A landscape with many valleys, sampled at points; each row gives a point and its height.
A ball rolls from a point to the lowest of its 2 nearest points, and stops where none of them is lower. Distance is the straight distance between rows; heights are no part of it.
<471> height 532: [166 156 131  50 151 120  99 135 166 116 174  93 112 110 127 131 169 147
 135 170 174 114  55  51 143  87 101 148 161 124 120 189  69]
<326> height 587: [126 117 128 142 164  99 132 137 125 113  74 114 112 100 171  79 175 132
  98 106 132 121 155 188 141 208 136 117 124 118 190 108 152]
<1678> height 370: [144 159 163 166 143 124 149 128 116 135  74  77 102 181 126  84 171 139
 116  89 151 115  65  81 150 119 108  75 115 103 166 162 122]
<475> height 710: [145 130 113 118 105 143 138 142 133  95 163 172 158 127 130 153 110 136
 151 117 111 114 119 147 135 130 110 179 188  95 117 150  85]
<932> height 782: [ 56  82 124 110 178 128  77 112 110 183  94 118 121 135 106 150 169 106
 112 165  83 141 144 161 107 103 148 107  67 162  92  79 148]
<1446> height 582: [155 169 107  98 125  87 101 130 145  81 175 101 109  77 138 134 118 146
 125 169 204 106  76  93 120 154  98 104 107 115 129 139 130]
<755> height 625: [132 138 128 152 146 157 163 103 108  84  82 172 168 114 150 151 171 101
 129 118 110 123 204 156 156 173 143 127 103 111 157  97  74]
<1674> height 573: [135 131 120  89  91 146 140 139 152 127 144 165  72 125 116 108 187 137
  85 104  95 115  28 148 119  97 109 104 166 145 139 178 113]
<424> height 163: [ 90 117  79 113 123 121 121  98 111 160 120 183 158  84 137 117 130 146
 127 170 127 140 156 131  80 122 129 127  94 193 134  66 188]
<1166> height 501: [ 64 113 101 131 150 153 144 118 103  98 109 104 143 106 113 134 136 127
 139 144 112 166 153 180 160 175 143  92 110  98  89 102 141]
<1397> height 854: [104 115 166 194 206 100 132 175 112 164  72  61 143 180 146 116 106 103
 104 131 129 116 206 154 131 152 123 131  85  81 124 125 151]
<393> height 217: [122 117 110 136  78 127 118 130 134 151 145 182 120 124  97 114 137 116
 127 124  73 155 132 126 108  84 138 139 140 182 110 111 115]
<919> height 654: [164  80 136  89 111 124 140 116 162 185 107 172 113 118 138 138  92 114
  85 123  87 109 184 130  93  96 143 156 126 184 151 106 204]
<261> height 705: [102 129 116  77 151  89 100 137 139 108 192 174 131  74 112 160 113 105
 133 146 126 138  96 131 133 108 112 145 123 120  98 128  65]
<1596> height 730: [173 131 203 104 135 126 140 149 166 115 129 122 125 148 121 163  84  94
 120  92 106  84 178 112 141 136 136 180 137 127 148  94 153]
<1645> height 761: [152 141 122 130 125  95  87 156 163 133 167 103 114 130 143 140  57 138
 129 144 182 114 141 112  97 102 115 151 144 105 119 163 135]
<1299> height 703: [105 101 133 131 128 106  95 114 113 131 138 107 116  97 102 112 144 108
 179 128 144 168 121 126 177 121 131  87 110 173 100  85  94]
<1095> height 713: [129 131 186 118 143 118 137 141 144 116 107 148 160 137 133 158 115  56
 152 112 100  92 191 145 144 164 125 170 135 127 160  59 122]
<198> height 435: [ 44 146 129 157 149  82  97 166 108 110 105 101 124 113 103  79 132  86
 150 159 113 145 150 159  95 159 105 134 119 129  99  53 129]
<998> height 209: [118 127 171 138 163 145 167 158 145 122  91 139 104 163 166  87 115 122
  81  82 115  82  97 166  98 135 120 110 119  79 152 129 186]
<1577> height 655: [108 125 147 129 161 143 135  96  92 111  75 113 142 122 144 152 195 101
 166 116 126 144 168 122 180 162 155  89  91 124 162 104  55]
<739> height 584: [151 131 146 103 141 152 111 100 114  87 155  88  95 128  82 127 141 126
 149 137 149 163  59  99 175 126 134  48 120  88  75 143 115]
<561> height 512: [147 107 146 144 103 135 146 146 156 177 144 145 146 168 139 133 104 126
 113 103  94 105 176 100 104  68 137 213 156 178 113 161 141]
<1612> height 522: [118 128 103 143 117 151 134 115 107  98 141 111 145  98 116 158  91 160
 139 142 129 159 176 159 132 177 134 113  97 107  70  82 164]
<105> height 437: [154 134 141 128  80 141 144 120 146 144 120 162 156 142 141 111 122 148
 130 111 120 116 146  69 102  87 136 188 154 204 146 121 129]
<605> height 293: [ 60 151  91 130 140 109 124 104  83 123 146 128 178  82 104 156 117 128
 163 171 152 168 146 102 118 145 116 131  77 153  71  80 115]
<68> height 617: [141 138 102 139 151 123 164  96 113 146 114 126 128 114 171 117 134 215
  72 119 178 150 105 110 100 145 143 126 116 112 138 222 145]
<496> height 682: [111 146 138 126 167 105 112 138 120 111 166 161 170 127 116 188 113 115
 146 131 128 124 131 120 128 118 111 169 146  96  92 139  64]
<259> height 767: [ 89 146 115 174  82 156 113 124 111  76 138  82 104 139  74  89 119 106
 175 144 116 196 135 111 140 129 131  86 126 109  63 103 145]
<725> height 471: [ 67 145 121 166 145 103 127 149 118  75 117  95 116 106 126 100 113 117
 156 125 131 149 124 179 140 180 110 111 135  93 101  85 129]
<1533> height 596: [134 125 124 120 156 168 159  92 107 104  99 173 158 127 175 159 127 128
 145 107 140 115 166 152 156 161 137 112 110  65 169 146  96]
<659> height 592: [156  88 129  92 136 146 147  91 142 142 122 169 129 119 172 174 126 151
 112 107 153 104 102 153 133 130 151 104 143  93 174 189 110]
<1205> height 704: [172  94 151 108 111  96 113 142 180 147 140 133  69 111 124 104 140 143
  95 112 133 115 116 136 122  95 144 142 174 202 147 173 135]
<192> height 679: [136 132 124 164 124 123 105 111 107 169 152 117 161 134 114 165  75 146
 120 155 144 155 185  99 108 105 149 186 107 148  80 146 142]
<1124> height 380: [ 84 151 157 158 137  71  89 150 101 131 105 118 121 120 112 102 135  93
 122 128 102 146 152 108 108 112 126 166 129 161 112  86 123]
<617> height 289: [135 129 154 143 119  86  92 189 149 103 149 129  74 118 113  92 125  88
 107 118  92 131 124 152 126 116 130 162 173 127  94 145  95]
<798> height 459: [165 132 134 180  73 133 141 129 116 111 130 110 153 110 121 103 121 146
 140 107 130 166 170 132 146 152 138 138 131 184 115 101 131]
<885> height 440: [ 31 116  96 117 196 114 113  84  92 153  63 125 157 120 147 106 161 130
 123 163 142 128 140 132 118 157 126 107  81 138 121  86 153]
<321> height 611: [139  97 149 137 146  69 120 139 151 128  83 125 130 100 150  76 154 105
 116 110 124 125 196 171 146 174 156 153 143 167 192  83 142]
<322> height 688: [143 130 157 181 142 118 151 156 146 102  96 153 157 145 168 127 116  79
 138  87 118  96 210 153 155 180 136 175 157 101 178 118 109]
<978> height 762: [173 123 124 114 104 154  92 150 179 124 169  98  90 153  99  89 178 112
 152 148 111 100  25 111 147  66  96 146 203 136 127 185 105]
<857> height 554: [155 116 171 108 159 169 149 109 118 143  72 102 124 153 145 143 138 143
  89 102 115  91 162 103 119 146 137 106  65 124 158  81 155]
<1235> height 492: [127 137 139 125 136 132 141 120 110 102  93 118 128 114 135 118 128 158
 118 126 143 116  94 124 121 170 104  99  99 125 160  86 160]
<40> height 646: [128 163 140 144 155  83 103 123 107 163 137 132 173 140 131 166 119 152
  98 148 141 137 164  82 116 109 139 194 137 138 119 162  95]
<620> height 488: [136 140 130 142 118 101  96 136 125 122 138  76  89 124 113 106 115 146
 132 140 165 151 103  84 138 126 129  96 119 137 104 147 132]
<1002> height 772: [ 97 108 156 199 142 186 136 154 104 162 100  86 126 191 111 115 115  96
 124 102  76 150 166 147 123 111 139 120  82 110  84 117 146]
<139> height 230: [139 128 107  86 134  93 136 122 155 148 129 174 178 125 150 130 167 161
 126 129 144 110 138  93 127 106 123 219 187 169 178 183  76]
<738> height 729: [ 88  76 159 130 154 170  77  99 132 147 130 100 114 173  84 159 105  90
 197 129 145 165 161 177 171 112 141  63 122 101 112 101 108]
<1606> height 342: [136 107 166 150 109 112 115 143 146 135 119 148 133 166 130 120 145  99
 136  86 109 122 144 121 148 105 132 167 169 139 148 138  75]
<1264> height 494: [156 181 137 113 135  91 103 139 133 118 144  82 115 142 121 100 167 151
 133 139 174 129  60  57 156 109  91 121 170 122 145 189  75]
<172> height 491: [158 141 108 144 102 143 153 125 121  99 143 151 175 109 145 146  89 163
 136 123 134 117 151 143 110 167 110 148 129 120 126  94 163]
<421> height 420: [113 152 139 107 148  92 122 118 156 136 111 136 153 123 148 122 111 155
 135 155 180 103 112  70  92 118  95 162 134 141 158 127 137]
<765> height 547: [118 138 159 157 206 146 120 115  69 201  74  83 178 165 142 166 173 114
  61 149 107 116 207 110 121 140 180 174  58 127 116 135 140]
<1270> height 797: [ 87 145 128 111 124 146 104 167 127 120 131 107 108 102  94 131 116 104
 115 180  70 132 169 167  98 143 128 105  77 137  80  34 173]
<478> height 763: [101 153 113 134  88 170 116 153 135 117 151 111 119 184 107 104  94 125
 203 135 126 103  65 116 125  69  78 147 177  76 116 160 116]
<1142> height 460: [126 158 168 135 119 145 147 144 129  87 104 140 108 129 127 110 159 100
 123  91  87 106  74 166 127 176 101  96 138  84 153 109 123]
<1358> height 65: [184 161  98 178  95 127 150 139 125 110 155  76 159 156 124 112  99 145
 163 125 176 119  94 112 192 156  92 119 174  71 125 183 140]
<1648> height 56: [148 138  88  83  75 121 115 153 148 126 190 198 112  77  85 122 143 106
 125 148  96 137  92 121 133  99 126 124 160 182  98 115  82]
<599> height 68: [ 93 114  95 121 110 108 118 130 144 168 122 181 119  90 133 102  80 115
 104 173 115 106 160 155  61 119 119 137 121 164 126  91 192]
<511> height 333: [185  97 126 105 129 107 140 103 155 134 151 177 169 122 165 161 149 158
 120 112 144 125 162 126 150 135 172 184 161 148 182 180  79]
<317> height 236: [106 138 184 134 169 112 121 141 134 144 115 135 129 176 113 149 138  74
 105  97  76 126 150 115 114  87 124 184 128 111 121 148 105]
<973> height 642: [ 96  99 152 127 165  66 103 153 131 141  75 127 102 117 127 110 180  75
  98 102  94 132 158 173 135 144 142 158 140 154 156 116  96]
<1540> height 822: [115 145 113 212 140 137 163 124  77 136  97 105 199 144 142 128 109 145
 139 126 137 158 211 138 130 179 144 137 105 102 106 130 142]
<392> height 560: [150 147 162  62 160  97  86 137 170 113 173  94  78  98 132 144 125 123
 116 149 168 101  76  85 121 110 106 118 122 135 132 138 108]
<1074> height 603: [ 77 145 144 145 116 145 121 114 115 111  83  84 109 163 112  88 141 102
 186 107 151 130  83 140 142 145 107  75 138 104 151 101 152]
<483> height 656: [164 135 151 138 153 142 168 135 132  97  87 197 154 116 174 150 128  94
 112 111  98  88 218 142 149 174 151 168 111 126 188 118 132]
<253> height 583: [108 104 133 173 206  93 123 129 101 197  88  93 155 159 155 133 133 129
  66 131 136 125 205 113 102 115 160 171  84 119 124 175 138]
<75> height 191: [133 144  99 118  81 101 101 185 162  96 179 135  75  93 104  86 136 101
 136 155 118 147  90 129 117 105 120 138 154 141  85 109  86]
<720> height 476: [122 147 173  61 153 119 156 123 129 120 104 189 115 113 113 151 157 112
  72 106  63  83 127 121  99 120 134 150 122 132 159  98 166]
<1537> height 321: [153 113 140 134  82 164 159 147 153 123 123 177 123 156 159 107 185 102
 135  88  93  74  85 161 156 111 115 146 201 120 184 161  88]
<309> height 728: [ 93 140  62 145 121  65 113  93  90 159 126 102 135 120 112 120 128 165
 159 155 180 190 125  70 131 120 145 119 124 153 116 176 100]
<284> height 542: [134 143 102 153  83 108 124 148 132 105 139  77  69  82 119  73 121 120
 123 146 127 144 105 184 142 173 125  81 131 165 125  86 189]
<589> height 412: [132 127 152 139 112 140 136 157 149  94 138 147 108 162 131 107 136  96
 122  84 101  96  83 184 142 132 101 137 191  74 147 150  95]
<673> height 553: [115 154 148  97 142 160  95 146 143 129 140 118  71 133 116 141  86 120
  91 148 112 124 107 120  57  83 127 110  77  87  95 120 164]
<1028> height 724: [ 78 130 139 109 109 115  89 140 132 119 132 114  88 105  86 120 127  80
 184 156 132 155 106 123 137 118 109  73  83 160  88  44 123]
<180> height 397: [126 115 120 137 157 122 122 135 109 165 113 139 154 118 141 131 119 124
  71 147  91 115 197 152  97 142 158 163  76 158 120  84 187]
<856> height 678: [162  67 160  92 134  96 128 133 174 170 125 158  98 131 128 150 121 103
 101  89 108 120 160 148 128 100 159 171 153 173 153 148 141]
<1283> height 518: [123 154 104  96 117 165 157  95 106  92 126 130 117  84 118 135 161 151
 139 123 132 147  72 133 137 177 123  67  93 143 128  76 132]
<1634> height 803: [158 119 135 205 149 146 148 130  79 146 124  98 196 147 139 158 130 126
  97 135 122 164 247 142 147 164 171 162  92 132 110 115 114]
<934> height 578: [136  98 126 148 116 161 174 114 148 181 102 201 164 166 178 122 102 130
 118  93 126  91 169 122  91  80 140 178 158 155 158 164 153]
<386> height 662: [118 138 108  95  99 139 113 114 137 126 163 143 117 130 123 142 104 151
 168 150 162 119  81  84 106  71 106 127 131 138 120 127 105]
<1574> height 697: [143 109 141 111 156 102  94 102 104 143 150  86 172 125 102 176 116 132
 176 163 182 188 187 106 184 155 148 105 102 141 116 112  72]
<596> height 739: [105 116  77  67 106 125 122 144 152 123 186 173 115  64  94 154  91 102
 148 164 118 147 113 176 127 128 118  68 113 148 111  92 128]
<1676> height 313: [101 163 169 117 139  93 112 166 141 118 125 125 117 130 117 126 121 109
 114 126  99 118 122  79  88  88 107 194 131 145 123 125 115]
<499> height 458: [141 144 114 116 131  96 127  99 139 112 128 142 173 102 169 124  85 169
 140 143 188 105 133 125  97 165 113 142 126 140 177 103 170]
<594> height 709: [179  94 112 172 116 131 124 119 101 171 150  99 147 135 120 137  81 172
 128 150 156 192 193 117 145 134 180 138 134 130 100 162 129]
<1398> height 549: [ 89 135 115 145 139 114 162 145 110  83  77 169 132  98 164  78 191 118
  98  93  97 123 117 178 129 196 133 119 124 117 174 105 120]
<1085> height 249: [104 149 110 131 123  90  88 167 144 127 174 158  87  82 132 138 128  91
  95 170 106 152 149 126  68  92 148 169 139 126  75 137 116]
<146> height 680: [123 111 120 120 142 118 132  87  91 120 125 100 153 114 111 138 161 140
 176 134 167 187 147 122 191 170 154  80 106 149 139 116  81]
<925> height 507: [123 148 165  53 135 148 143 137 163 153 120 193 106 139 121 151 130 130
  97 116  84 102  93 126  69  71  97 132 136 134 142 124 158]
<1411> height 386: [139 136  85 172  93 109 153 116 102 105 136 132 185 127 117 105 137 166
 172 124 163 177 142 104 170 175 149 127 155 153 132 129 108]
<35> height 744: [ 77 163  90 143  86 103  95 148 123 100 144  98  91 104  95  83 135  97
 174 157 139 180 109  89 125 118 119 114 102 153  83  77 120]
<1102> height 436: [113 151 142 155 153  92 119 142 115 131  92  88 111 149 115  90 158 142
 126 120 147 143 104  93 146 129 108 104 129 123 139 168  81]
<46> height 686: [ 95 160  55 127  99 125 149 120 133  97 149 140  91 105 140 123 107 145
 140 131 140 118  37 144 114 127 116 110 156  85 113 188 169]
<1030> height 178: [157  93 136 134 116 145 165 131 165 142 114 161 128 160 193 116 157 122
 113  79 142  76 121 152 139 119 137 152 177 132 201 207  97]
<691> height 614: [160 119 182 108 123 180 101 132 140 168 174 148 118 176  83 176  91 115
 126 131  80 120 142 100 103  46 127 163 118 122  72 120 128]
<186> height 734: [177 115 167 122 123 138 102 158 171 141 145  88  76 155 123  97 165 127
 116 113 128 115  86 104 134  75 123 152 178 147 120 197 113]
<657> height 524: [135 149 176 151 160 112 138 136 116 128  86  95 149 129 146 112 120 137
 113 115 130 121 162  93 123 158 112 139  88 130 142  80 137]
<1444> height 687: [160 123 101  74 101 179 102 114 138 124 173 107 112 150 129 156 109 157
 169 164 161 107  51  82 118  61 108 129 168  96 111 185 127]
<1474> height 780: [166 131 153 195 149  89 145 142 114 146 130  97 163 151 128 132 122 139
 118 115 128 149 216 116 167 152 167 154 117 128 139 151  89]
<1671> height 179: [202 152 160 178  92 143 155 157 132 103 133  71 142 169 144 102 107 134
 144 103 162  94 108 115 174 155  99 115 164 115 159 132 125]
<713> height 159: [ 99 139  90 102 126  84 104 155 156 121 166 166 101  75 150 145  88 122
 110 180 145 114 143 153  51 117 126 155 115 131 113  97 156]
<1252> height 183: [170 124  98 166  70 171 164 102 133  95 153 108 125 161 135 121 128 129
 159 126 133 118  61 143 194 151 126 102 177  94 126 179 141]
<1138> height 557: [129 192 104 139 132 108 144 145 100  88 124 111 144 114 154 105 112 193
 102 132 157 111 102  68  79 147  96 150 107  65 107 169 133]
<150> height 588: [167 181  75 132 120 127 168 110 116 108 157 106 125 109 151 110 113 214
 105 131 178 125  83  89 114 143 124 146 130  97 126 209 157]
<1329> height 234: [ 93 135  81 125 133 117 138  84  97 121 142 158 193  81 132 140 110 158
 145 174 159 153 175 132 103 172 139 145  76 156 126  70 166]
<1290> height 628: [118 130  76 105  66 153 102 105 138 115 183 120  84 143  93 127 109 110
 195 153 152 124  37 136 157  76 117  87 160 127 105 147 135]
<477> height 343: [144  78 131 153 151 121 140 157 144 159  94 127 113 121 155 110 116 131
  69 101  71 115 182 173 115 132 154 140 117 154 126 114 174]
<1223> height 324: [129 113 143 144 140 117  97 177 128 129 163 130  83 110  97 131 111 101
  85 131  79 162 153 164 101 113 149 155 132 105  57 129 121]
<731> height 315: [181 145 109 122 115 155 145 106 134 130 128  90 172 163 157 134 144 168
 159 146 186  61  54  97 137 116  74 140 183 111 192 186 124]
<749> height 605: [158 106 182  83  93 163 105 112 157 149 139 149 112 167  97 157 115 110
 153 106 102 125 127  98 132  64 124 125 127 163 129 105 124]
<887> height 723: [108 107 120  70 128  99 113 153 151 123 209 163 124  58  83 149 125  70
 151 154 115 148 107 144 172 107 118  92 102 158  83  97  77]
<110> height 534: [150 136 152  66 128 150 149 141 151 143 123 148  73 120 114 142 155 150
  65 109  96 107  69 147  86 120 114  78 136 134 151 130 152]
<707> height 371: [132 160 132  88 139 124 144 109 152 117 112 149 171 141 173 132 146 168
 149 129 178  77  78  98 126 142  85 141 159 120 189 148 118]
<1493> height 664: [108 101 120 118 139  87 119 125 114 121 113 140 109  89 130 130 148 130
 115 127 112 145 144 185 122 154 144 115 135 140 129 110 117]
<781> height 733: [209 100 122 169 133 141 146 115 104 125 170  88 169 144 119 128  81 150
 129 135 160 187 188 129 201 155 180 101 137  77  97 187 101]
<1734> height 514: [ 95 118 135 106 217 136 102  89  75 180  82 118 190 132 146 177 170 150
  68 178 123 109 174 105 119 138 172 144  51 132 120 105 141]
<463> height 537: [118 135 145  60 138 181 133 120 151 123 139 184 116 152 121 168 125 142
 129 123 112  79  52 139  98  79 103 108 139  81 140 147 120]
<1387> height 696: [167 130  91 134 103 118 135  92 100 154 127 102 127 132 115 112 141 192
 142 139 181 178 112  42 129 120 157 116 112 175 132 171 108]
<1438> height 567: [155 128 127  84 120 204 163  96 126 111 130 184 142 142 156 187 132 141
 123 104 128  97  91 152 125 133 125  95 124  79 172 142  96]
<1581> height 840: [ 84 104 124 198 151 119 127 147  97 150  91  82 157 156 142 107 108 112
 128 148 121 138 211 183 122 163 135 128 114 109 108 118 154]
<286> height 714: [ 96  89 139 111 164 124  84  95 112 156 144 110 145 135 106 176  99 112
 195 156 171 177 156 133 156 103 134  87 113 105 107 123  79]
<961> height 586: [125 111 161 126 161 171 100 147 123 165 157 129  86 168  85 159 102 120
  78 125  69 133 130 127  84  63 147 125  79 107  64 152 150]
<737> height 556: [126 169 105 145 122 145 169  95  99  92 127 108 177 141 129 139  89 168
 164 135 177 140 120 106 151 192 116 105 114  74 117 114 160]
<409> height 765: [ 67  77 125  73 154 128 103 139 131 165  87 125 134 117 104 150 151 101
 134 173  96 114 186 190 148 142 139  83  77 183 110  42 142]
<697> height 502: [106 136 140 127 127 135 158 125 128 104  91 183 147 131 163 117 146 109
 140  94 107  97 114 160 129 150 122 129 162 101 182  93 123]
<480> height 659: [140 122  90 147 106 137 159  87 109 155 103 127 133 135 160 107 130 201
  93 122 168 149 107  53  99  85 138 129 123 171 132 190 138]
<708> height 306: [214  88 139 110 114 163 162 117 155 135 143 168 125 127 175 154 166 142
 102 100 117  94 129 133 171 111 163 153 183 131 176 222  69]
<794> height 658: [ 97 129  88 104  73 140 124 116 146 128 163 159  75 143 111 118 128 112
 153 139 126 100  34 175 100  89 104  93 168 113 143 168 155]
<845> height 748: [ 71 104 155 166 140 170  80 134 114 153 124 102 119 178  70 141 107  90
 155 133  89 172 151 176 131  94 141 108  98 106  75 112 117]
<1717> height 612: [156 111  82 110  78 129 138 131 151 118 159 167  89  98 120 118 136 138
  86 115 102 131  73 204 123 135 132 103 186 144 136 165 141]
<410> height 291: [149 100 109 170  92 175 163 101 103 112 130 135 118 154 124 131 150 120
 156  97 120 172 107 148 192 131 159  87 162 104 126 168  91]
<587> height 776: [124 129 148 112 143 130 122 160 176 142 144 127 124 158 170 130  58 127
 118 137 164  75 114 140  74  84  84 160 156  83 136 170 170]
<1603> height 623: [149 102 144 147 127 148 152 108 141 170 103 176 158 144 167 106  99 133
  99 112 123  89 197 118 105 127 144 181 127 154 170  98 183]
<517> height 604: [145 146 119  96 113 139 108 100 145 102 184  98  65 113 107 144 134 109
 155 149 164 115  16 123 152 114 107  50 126 105 113 147 153]
<710> height 525: [129 151 125 120 142 125  76 131 132 122 143  83  77 120 113 141  86 141
 124 172 149 148 142  63  89  95 131 111  76 111  87 121 135]
<265> height 580: [154 107 186  96 117 156 126 124 154 153 103 123  91 150 123 142 121 115
 117 100 117  95 133 121 112 100 127 101 110 151 162  90 163]
<682> height 279: [138  96 127 159 131 145 159 167 142 139 126 125  99 129 169  95  94 132
  84  94 107 102 127 180  84 130 128 114 132 138 144 126 208]
<1112> height 300: [110 139  67 132  85 119 168  61  93 113 125 155 172  96 122 116 164 164
 162 113 157 179  96 101 160 164 147 113 121 181 134 128 109]
<1248> height 292: [125 144 182 147 178 116 160 146 142 153  72 100 108 172 155  87 143 124
  93  84 132  89 108  85 105 124 119 114 114  96 187 149 149]
<430> height 563: [145 106 157 105 135 165 108  92 123 103 123 104 103 135 101 156 158 111
 169 104 138 131  88 130 179 146 122  43 105 100 136 104 114]
<22> height 256: [208 131 148 123 101 160 153 118 135 115 148 105 141 162 144 145 120 152
 137 116 146  92  84 102 142 132 102 126 141 105 156 147 135]
<624> height 752: [ 83  89 123  60 156 140 111 122 141 133 137 146 125  97 101 164 125  96
 153 148 108 128 133 192 149 139 123  53  85 148 122  62 124]
<77> height 708: [123 169  81 138  82 148 163 110 123  95 139 119 114 106 156 106 108 155
 126 132 157 114  69 116 107 157 117 109 135 105 128 134 211]
<181> height 809: [108 148 151 114 127 166 143 168 119 101 132 120 118 124  72 155 155 105
 106 138  38 138 158 168 137 162 122  84 101 128  93  48 132]
<1722> height 441: [112 147 161 112 161  99 148 125 116 147 106 162 151 122 127 155 139  81
  72 121  82  94 174 119  89 136 145 209 113 143 133  80 183]
<361> height 745: [191 122 169 109 133 111 113 154 173 129 168 120 134 131 147 161  66 135
 111 120 144  99 177 128 122 117 127 188 154 130 136 138 148]
<712> height 443: [152 100 136 206 106 112 153 149 135 147 118 138 175 181 144 119  99 101
 163  93 128 130 192 130 160 103 137 168 170 136 148 158  80]
<1621> height 332: [151 107 117 134  89 159 120 105 107 128 147 155 137 128 108 134 139 139
 142 111 114 173 129 124 158 108 142 115 160 138  96 136  85]
<1499> height 181: [124 137  94 127  76 152 169  97 104 136  99 176 146 113 116 116 185 168
 133  95 107 148  87  93 126 128 124 102 134 161 131 120 112]
<1386> height 613: [114 127 139 148 198  68 124 147 137 189 119 110 137 163 140 152 116 118
  81 114 147 124 184 106 117  97 140 199 139 132 126 197 117]
<818> height 783: [ 91 141 126 143 109 159 117 147 124 103 132  81  86 120  88 110 105 129
 137 148 108 147 120 133 109 141 122  84  81 108  84  87 171]
<1680> height 395: [ 39 141  75 115 164  89 131 117  83 108  85 133 132  62 128 102 168 132
 127 151 120 170 108 138 121 171 119 106  78 140  93  76 128]
<855> height 331: [137 130 103 119  82 165 155 101 114 144 110 175 182 152 154 127 152 171
 161 107 124 111 109  68 114  97 122 161 150 157 154 150 105]
<1246> height 572: [105 136 114 152  75 106  95 133 139 110 121  95  73 120 118  70 136 106
 166 132 146 134  72 139 122 130 103  93 133 148 141 100 173]
<1443> height 640: [117 100  59 138 116  91 135 118 135 116 131 162 105  80 144  93 127 150
  88 123 120 147 124 221 110 154 150 124 155 127 132 151 166]
<1356> height 785: [148 128  83 144  81 164 112 136 149 130 166  92 111 162 112 104 139 119
 176 144 136  92  35 132 143  89  87 142 215  94 136 203 140]
<64> height 737: [125 137 140 133 102 174 143 147 134 122 139 147 156 186 125 142 101 112
 176  97 108  88 105 123 134  85  89 167 162  69 135 139  94]
<884> height 526: [116 174  84 154 131  94 145 126  96  85 133 137 173 108 136 123  94 186
 135 142 157 153 133 113 100 169 117 153 126  84 118 144 144]
<799> height 755: [227 108 150 161 140 122 142 138 126 142 151  89 149 149 134 128 117 153
 114 124 157 155 174 108 181 142 159 122 151 102 160 198  76]
<1500> height 541: [120 122  97 123  88 159 133  92 112  97 137 115 115 107 110 139 145 113
 183 118 142 143  73 172 182 165 124  62 135 130 134  92 150]
<90> height 585: [184 141 180 100 139 143 152 119 123 125 100 115 114 109 128 133 166 167
  67 100  89 122 147  76 110 143 152 138  89 174 143  97 137]
<564> height 508: [160 122 131 155  79 149 115 146 124 100 139  88  93 107  97  86 136 121
 131 114 102 168 126 140 151 141 128  84 129 183  88  80 143]
<962> height 348: [ 38 138  74 111 141  77 120 119 112 100 151 124 132  42 113 119 143 106
 155 160 155 177 104 115 152 149 109 100  51 154  84  93  94]
<1681> height 480: [ 62  92 124 110 224 119  94 116  89 145  73 111 153 141 158 169 172 124
 105 154 127 110 162 149 133 153 153 110  70  90 128 108 123]

For each start below, name the point where the ball stops.
<1356> | <1499>
<1581> | <599>
<1397> | <599>

Call two points neighbours if one is among the 2 nearest of the other. Go from one point of each pair to the other, from neighbour to neighbour, staying as low as possible. Name the highest point that can't be avoided.
<317> and <1648> | <1612>
<139> and <1030> | <511>
<1358> and <599> | <1621>
<1648> and <599> | <1223>
<1499> and <139> | <855>
